A landscape with many peaks, sampled at points; each row gives a point and its height.
From any point a climber takes the steepest step (rise divided by distance) to one of its 3 nearest points. It stops when none of these is higher. Distance is the straight distance between rows; heights are no part of it.
pid: [ 99 102  41 102 163 123 110 114  86 144 113  84]  (h 4.49)
mibon: [128 153 143 116 159 121 130 131  92 113 145 194]  (h 3.81)
muz: [ 98 175 172 113 157 113 147 146  86 103 142 198]  (h 5.99)
Nudi: [ 75 179 191 114 153 111 156 159  84  91 142 198]  (h 5.41)
tezev: [116  82  83 123 108 170  85 153 151 134  99  76]  (h 2.55)
Divi: [144 121 153 163 101  99 142 100 179 139 134  99]  (h 4.28)
gobit: [158 154 175 141 120  89 173 112 155 148 175 101]  (h 5.28)
Kebe: [103 161 150 108 166 122 122 143  79 113 152 199]  (h 2.47)
Netup: [145 160 156 130 145 116 160 118 107 114 139 174]  (h 4.03)
nalar: [ 94  95  81 130  91 174  67 172 158 124  99  58]  (h 1.23)
Fud: [102  98  43 100 151 139 111 120  99 141 109  73]  (h 5.17)
Pazi: [122 166 154 116 153 120 143 134  89 107 144 195]  (h 4.60)
Ziruk: [151 120 120 119 145 133 120 114 109 126 131 167]  (h 4.24)
fibo: [162 134 148 153 125 112 157 106 148 122 136 138]  (h 4.59)
Zazes: [116  86  57 102 141 151 103 126 113 144 114  76]  (h 5.25)
Gesup: [155 160 186 129 120  90 175 125 152 155 187  93]  (h 5.66)
vikev: [112  94  51  98 153 141 111 117  98 147 114  87]  (h 5.50)
nivi: [108  87  79 123  98 174  78 161 156 130 100  69]  (h 1.66)
zoto: [155 115 146 159 117 119 135 107 167 135 120 122]  (h 4.90)
Gom: [157 109 129 149 125 128 126 109 154 128 117 136]  (h 4.43)
pifa: [157 133 137 136 137 124 142 108 127 122 133 164]  (h 3.43)
domu: [139 175 171 129 141 107 183 118 107 114 147 161]  (h 4.14)
sazem: [156 105 115 126 138 140 119 113 126 130 122 151]  (h 3.70)
bukap: [150 176 187 122 128  97 194 125 123 139 178 110]  (h 5.35)
Niri: [141 180 183 129 139 100 194 118 114 123 156 142]  (h 4.29)
Did: [117 123  93  92 171 124 100 122  78 140 149 163]  (h 4.44)
sokas: [ 84 116 103 145  66 171  56 178 171 111  84  77]  (h 0.90)
Lekan: [141 104  95 103 147 140 110 118 106 139 128 151]  (h 4.68)
semaf: [143 148 139 122 149 122 141 123  97 118 142 184]  (h 3.40)
Seza: [158 146 148 137 140 118 155 110 125 120 137 162]  (h 4.36)
bereb: [107  96 115 153  74 157  79 152 178 125  81  90]  (h 0.67)
girik: [120 186 184 125 142 104 185 130  96 109 146 168]  (h 4.12)
Sor: [114 104 129 168  75 137  87 138 180 130  85  88]  (h 0.58)
lok: [ 89 185 200 117 146 100 181 143  89 101 136 181]  (h 5.87)
Gid: [113 107  62  94 162 125 104 110  83 149 134 115]  (h 4.57)
pek: [ 95 191 196 119 147  98 188 140  88 106 143 168]  (h 5.34)
gar: [153 169 172 138 133  98 185 109 125 122 157 140]  (h 5.31)
Kivef: [105  91  61 112 120 175  89 154 137 134 106  57]  (h 3.78)
Rorab: [119  85  65 108 130 165  99 140 124 142 111  76]  (h 4.91)
votu: [127 131 108 101 163 125 104 126  83 131 144 173]  (h 4.25)
Solu: [157 102 119 141 125 139 121 112 144 129 117 139]  (h 4.48)
Fuze: [127  97  76 101 152 141 103 115  96 146 128 127]  (h 4.77)
sasut: [118 106  75  94 161 131 102 113  87 145 136 130]  (h 4.70)
nogi: [120  99 129 165  76 130  98 130 183 130  91  95]  (h 0.53)
Kogat: [119 105 139 168  76 115 107 122 189 136  98  93]  (h 0.26)
mazi: [151 137 161 152 107  87 149 104 171 147 156  96]  (h 4.61)
Viso: [154 139 169 149 114  91 158 104 166 143 158 103]  (h 4.92)
Liv: [149  98 106 129 130 141 115 116 134 135 118 144]  (h 4.56)
Nusab: [124 172 169 126 148 110 163 128  96 106 142 187]  (h 4.71)
fuded: [ 88 120 112 156  56 160  62 170 174 113  79  81]  (h 0.81)
zitip: [115  86  90 132  98 169  79 162 162 129  96  80]  (h 1.74)
Geg: [128 189 192 116 135  98 202 126 100 122 160 138]  (h 2.07)
zumaf: [147  95 111 142 116 145 112 121 156 132 108 126]  (h 6.29)
bigiz: [148 102 131 156 108 127 125 112 166 133 108 123]  (h 5.32)
mak: [153 160 164 139 136 109 172 111 127 124 144 153]  (h 4.98)
Kogul: [130  80  95 135 111 159  92 141 159 133 100 100]  (h 4.55)
gos: [137  82  92 122 122 158  95 134 138 142 106 106]  (h 6.41)
zab: [133  84 111 146 100 152  98 141 170 135  95 105]  (h 4.00)
dagik: [116 151 126 104 166 125 113 135  80 120 155 190]  (h 3.65)
rarol: [109 182 180 122 152 110 170 132  91 103 143 186]  (h 5.10)
fatu: [159 142 161 152 122 101 161 101 159 132 147 125]  (h 4.74)
ripap: [153 167 182 135 132  96 189 114 135 133 169 120]  (h 5.65)
bonek: [ 89 109  97 139  74 174  56 180 167 114  90  68]  (h 0.96)
Suk: [142  85  84 110 137 151 104 125 123 146 116 120]  (h 4.96)

For each start below, name every point that the climber comes to, in order.
fatu => Viso > gobit > Gesup
Seza => mak > gar > ripap
Kebe => Pazi > muz
girik => pek > lok

Where does a climber stop that starts at each point below?
dagik => Fuze
Sor => gos
Ziruk => Fuze
Kivef => vikev
nogi => gos
zoto => zumaf
nalar => gos
mazi => Gesup
